Each row is a point on a tangle of strands that fork, close into loops and nearly touch. The rows are in no order.
In the rows, zero is written as 128.
Two points are linked if the straight distance between their rows is under 117.
K_954: [129 136 155 154 160 106 119 151 126 148 129 118  77 154 155 143  91 121
 143 148  93  57 128]
K_816: [162 119 198 157 142  82 130 146 156  65 151 118 105 138 130 127 123  50
 136 207 122 113 114]
K_281: [138 107  90  85 132 148 155 100 124 152 132 181  90 218 147 135 113 117
 129 116 108 177 121]
K_335: [137 176 172 172  76  92  87 159 114  73 140 103 173 106 177 102 123 165
  97 174 147 132 135]
K_74: [ 96 150 127 187  91 126  93 124  99 141 105 123 181  68 173  97 127 145
 107 163 116 107 116]
K_548: [122 115  73  93 181 159 126  90 112 164 152 167 124 161  86 129 105  78
 120 121 129 165 152]
K_604: [162 121 139 147 128 102 148 112 105 112 109 106 148 127 107 136 114  89
 155 118  81  91  97]
K_877: [ 89 162 120  89 102 105 109 152 142 144  78 121 128 126 161 128 141 136
 136 111 107 197 114]
K_759: [ 88 126  81 124  67 199  98 168 158 135 113 163 178 130 164  98 148 171
 146 102 112 170 147]
K_114: [143 133 110 170 157  75 131 126 103 127 180 145 114  75 168 127  72 196
  91 161 133 119 142]
K_394: [105 135 199  91  71 117 106 135 152 112  79  68 122 114 120  86 121 120
 108  99 146 155 113]
K_131: [172  56  49  79 168 217 158 102 168  92 160 165  94 134  78 115 135 123
 127 146 163 167 101]
K_135: [155 129 129 193 114  74 162 115  95 108 116 121 140  94 153 155 103 123
 131 138 100  98 103]
K_334: [171 113  96 112 160 135 116 155  77 146 144 181 132 155 101 112 195  87
 128 155 165  96  92]
K_995: [123 159  44  89 116 172 165  74 143 135 173 145 135 144 145 139  85 134
 116  84 116 153 141]
K_154: [134  84  83 129 149 159 141  85 119 163 127 125 109  58  95 147  95 143
  99 108 140 126 111]
K_461: [102 131  79 114 112 132 138 104 149 161  79 158 103 132 161 117 120 154
 144  97  96 188 132]
K_164: [165 149 129  97 154  83 153 141 114 147 131 133 101  84 160 172 119 138
 121 155 121  91 168]
K_408: [156 198 163 167 111  70 124 117 116  85 127 120 128 100 170 108 101 188
 127 175 115 144 152]
K_971: [173  78  96 122 184 187 171  95 156 136 134 147  94 118 111 145 151 136
 129 115 164  77  93]
K_886: [114 129  93 152 104 116 119 154 114 162 102 149 131  96 178 134 125 179
 101  96 165 105 113]
K_336: [128 122  85  99 170 136  98 117 114 144 159 185 141 178  75 118 166  70
 145 145 133 132 111]
K_992: [138 142 198  87 103  44 109 145 157 100 150 100 116 113 101 150 115 149
  98 142 143 117 156]
K_562: [137  66  71  76 171 150 161 135 133 152 116 166 109 133  96 143 113 143
 127  83 136 131 154]
K_655: [119 100 127  86 139 131 146 137 142 143 107 128 117 212 119 120  98 100
 150 100  94 177 150]
K_472: [124  87  95 115 132 155 165  97 125 159  89 153  71 150 152 155 124 131
 124 110  92 157 127]
K_317: [ 88 161 182 161  84  98 131 170 172 126 115  80 124 118 177 142 121 122
 106 119 144 102 139]
K_875: [118 145 205 128  96  71  89 135 169  69 145  70 108 105 181 128 135 158
  99 141 187 155 133]
K_542: [125 122  87 175 131 132 117 135 110 131 129 138 146  55 223 131 128 184
  89 140 180  98 104]
K_499: [195 152 169 146 120  88 104 132 151  81 147 125 124 158 128 143 176  62
 138 199 134  89 112]
K_143: [108 106  80  99 149 196 141  77  92 138 103 106 109 132 141 115 108 178
  94  90 119 123 125]
K_878: [141 127 141 110 179 131 161 132 113 158 105 140 122 161 129 148 134 114
 146 106 137  90 159]
K_557: [141 133 101  94 120 153 127  87 110 149 140 108 126 158  99 169 132 110
 135 104  82 136 152]
K_338: [104 116 121 134 152 162 136 131  64 142 105  95 115 116 149 129  95 165
 114  94 126  90 153]
K_928: [107 171 165 109 114  83 105 147 116 136 102 108 142 128 162 109 149 177
 146 120 140 166 107]
K_698: [126 145 145 183 104 113 157 131  93 107  71 111 149  84 147 142 112 149
 149 120 130 121 145]
K_73: [101 145 168 165 133 100 118 165 153 149 125  98 122 127 130 134  81 106
 130 115 123  74 142]
K_929: [102 168 183 122  52 158  88 144 150  85  87  90 153 123 136  88 158 152
 143 119 139 158  93]
K_294: [106 116 132 171 108 173  64 153  80 115 103 144 202  91 174 117 157 142
 121 170 122 116 105]
K_253: [129 126 187 142 140 108 140 143 108 141 150 134  84 144  80 154 129 102
 148 146 128 149 122]
K_168: [116 131 171 114 144 132 151 144  77 155 123  69 134 128 157 106  99 144
 123 115 110 122 132]
K_212: [129 129 156  86 130 117 140 145 168 108  90 100 129 170  99 115 107  82
 148  77 113 146 123]
K_18: [156 120 200 122 121  70 157 128 176  65 141  71 133 115 136 145 124  83
 111 110 160 113 118]
K_812: [ 81 134  59 120  80 210 113 144 140 153 120 175 138 120 181  86  94 157
 112 102 125 187 134]
K_590: [147 110 103 162 176 111 141 103 126 132 145 130 110  62 188 129  91 187
  86 140 172  86  99]
K_50: [130  99  78 149 112 201 132 145 108 128 157 159 127 162  84  86 186  94
 164 153 103 139 121]
K_630: [109 146  89 123 124 126 134 122 131 142 122 161 128 137  99 113  84 164
 130  65 126 113 108]
K_670: [170 114 194 120 119  52 134 147 117  99 139 127 126 129  90 146 111 123
  98 179 115 112 170]
K_189: [ 97 162 140 140  46 141 114 116 124 112  80 105 138 144 104 118 117 149
 135  93 118 182 104]
K_53: [162 116 152 162 154 115 119 139 107 125 157 172 120 120  91 108 169 107
 160 215 123  87 146]
K_188: [ 67 145  94 132 108 148 127 152 105 123 107 145 166 111 109 108 123 183
 136  85 130 140 125]
K_7: [103 146 151 120 165  80 181 141 121 138 119 127 154 135 134 154 136 119
 131  94 135 124 122]
K_132: [181 119 154 137 158  62 126 130 110 107 136 162 129 114 108 123 117  98
 141 205 101 100 155]
K_286: [108  75  63 105 121 197 164  78 119 132 100 133 101 149 176 118  90 149
  93  99 115 174 138]
K_802: [176 116 118  92 189 126 142 126 100 149 135 155 105 117 110 158 147 130
 131 145 146  74 145]
K_807: [167 105 159 147 133  97 102 147 157 105 135  94 134 170 103 154 174  43
 155 145 151 104 128]
K_456: [132 133  98 118 134 143 160  85 112 162 146 134 142  87 111 169 140 128
 120 101 109 111 136]
K_958: [104 184 105 101  82 158 136  91 138 148 160 120 159 168 126  99  94 139
 113  75 113 166 127]
K_232: [168  88 120 155 163 196 173 114 117 149 164 177 103 106  99 138 184 113
 140 146 149  86 112]
K_914: [153  63  76 102 157 214 162  87 114 121 174 166  92 129  75 130 149 123
 142 137 112 151 103]
K_160: [128 153 116 187 110 106  92 135 113 102 127 139 173  84 221 115 132 167
  97 179 143 114 137]
K_184: [164 153 178 161  90  69 103 137 171  52 151  70 150 114 183  99 110 156
  84 151 146 155 151]
K_725: [162 124 194 131 138 102 120 173 121 132 177 150 113 142  78 121 173  87
 132 198 149 122 128]
K_824: [130 103 141 125 128 134  97 141 174  92 132 110 140 183  61 136 164  54
 182 129 114 136 138]
K_936: [134 122 141 149 140  90 100 110 161 197 140 128 132 164 103 120 128  83
 148 120 120 120 138]
K_493: [137 138 115 141  90 169 120 155  98 108 145 126 129 177  83 105 224  86
 159 156 131 126 102]
K_185: [148 154 180 154 127  23 135 115 145 118 115 144 126 104 154 120 106 153
 130 169 120 149 150]
K_740: [ 98 143 174 155  95 111 137 124 118 126 104 101 107 126  85 148 105 119
 142 113 122 176 121]
K_853: [121 140 165 130 126  53 143 132 138  92 110  80 166 143 128 138 128 124
 124  87 149 126  99]
K_855: [175  78 112 122 186 137 160 108 162 150 139 128  91  75 143 142 112 157
  89 138 176  79  87]
K_828: [137  90  65 110 144 214 155  98 120 118 183 181 131 159  91  86 155  80
 151 168  94 163 141]
K_387: [ 90 107  78 133 147 142 126 118 119 148  81 142 137  80 127 108 120 181
 138 102 155 152 165]
K_567: [105 113  82 131 168 144 121 112 134 147 106 102  97  40 171 141 122 180
 126 128 158 123 166]
K_238: [151 142  69 100 132 158 142  89 123 111 169 169 144 179  90 148 100  69
 153 125 105 189 150]
K_245: [147 147 134 127 111 135 117 177 102 137 175 155 139 131  85 108 216  82
 135 175 155 101 100]
K_25: [168 119 136 122 146 133 147 131  99 102 145 124 154 151  70 144 164  85
 162 138 102  80 117]
K_222: [139  62  58  86 164 167 148  97 178 143 121 150 102  88  77 147 101 145
 103 108 160 140 120]
K_597: [ 89 125  91  94 139 191 113 106  84 119 101 113 137  75 157  94 131 201
 114 127 122 133 100]
K_859: [104 163 136 115 144  97 130 157 124 154  77 122 115  99 186 149 118 140
 124 142 126 119 158]
K_540: [107 161 167 168 110  90 141 178 122 135 136 111 109 101 192 143 108 154
 100 150 126 130 146]
K_940: [ 91 153 125 120  97 136 122 134 148 138 161  93 122 191 114 153 108 123
 114  68 119 165 126]
K_35: [136 118 126 146 166 157 128 170 137 161 143 140 101 140 131 145 135  69
 160 154  96  68 119]
K_85: [100 173 173  90 113  92 117 139 158 140 142 107 128 130  84 152 133 151
 125  97 157 131 151]
K_405: [104 135 155 141 110 187  52 149 108 110 124 136 205 124 126 134 178 131
 152 157 115 137 102]
K_996: [ 60 164 124 128 113 107 112 135 162 140 132 103 152 148 128 153 141 143
 126  69 144 142 144]
K_310: [130 128 120 135 122  81 124 137  94 161 130 145 121 114 117 135 104 164
 106  99 140  94 112]
K_92: [102 121 129 170 146 119 131  97 136 180 114 119 138 141 136 109 116 127
 145  97 104 133 143]
K_486: [136 125 112  96 109 148 112 115 136 106 140 128 138 189  62 138 160  74
 151 129  69 110 143]
K_411: [ 79 144 121 132  94 212  80 145 142 101 117 143 197 160 162 107 178 144
 142 121 109 148 110]
K_625: [116 121 184  75 109 128 101 115 174 101 113  68  85 157  92  97  96 107
 123  80 132 166 115]
K_633: [134 136 204 144 141  82 112 118 183 139 134 102 113 145  94 121 109  93
 153 139 135  91 148]

A fork is a point with three links, a tip a point with one. Leave the first point through the second and follow the links. Name the first fork or tip that comes.
K_725, K_53 -> K_995
K_281, K_655 -> K_725
K_18, K_853 -> K_73
K_73, K_317 -> K_18

Name the points in between on the shortest way along the links from the first point to the second, in order.
K_387, K_759 -> K_188 > K_630 > K_310 > K_886 > K_542 > K_160 > K_74 > K_294 > K_405 > K_411
K_131, K_143 -> K_914 > K_828 > K_50 > K_493 > K_245 > K_725 > K_253 > K_740 > K_189 > K_929 > K_394 > K_625 > K_212 > K_655 > K_281 > K_472 > K_286
K_954, K_853 -> K_73 > K_317 > K_540 > K_859 > K_164 > K_802 > K_878 > K_7
K_336, K_995 -> K_334 > K_245 > K_725 > K_53 > K_132 > K_670 > K_992 > K_85 > K_996 > K_940 > K_958
K_562, K_698 -> K_222 > K_154 > K_456 > K_557 > K_486 > K_25 > K_604 > K_135
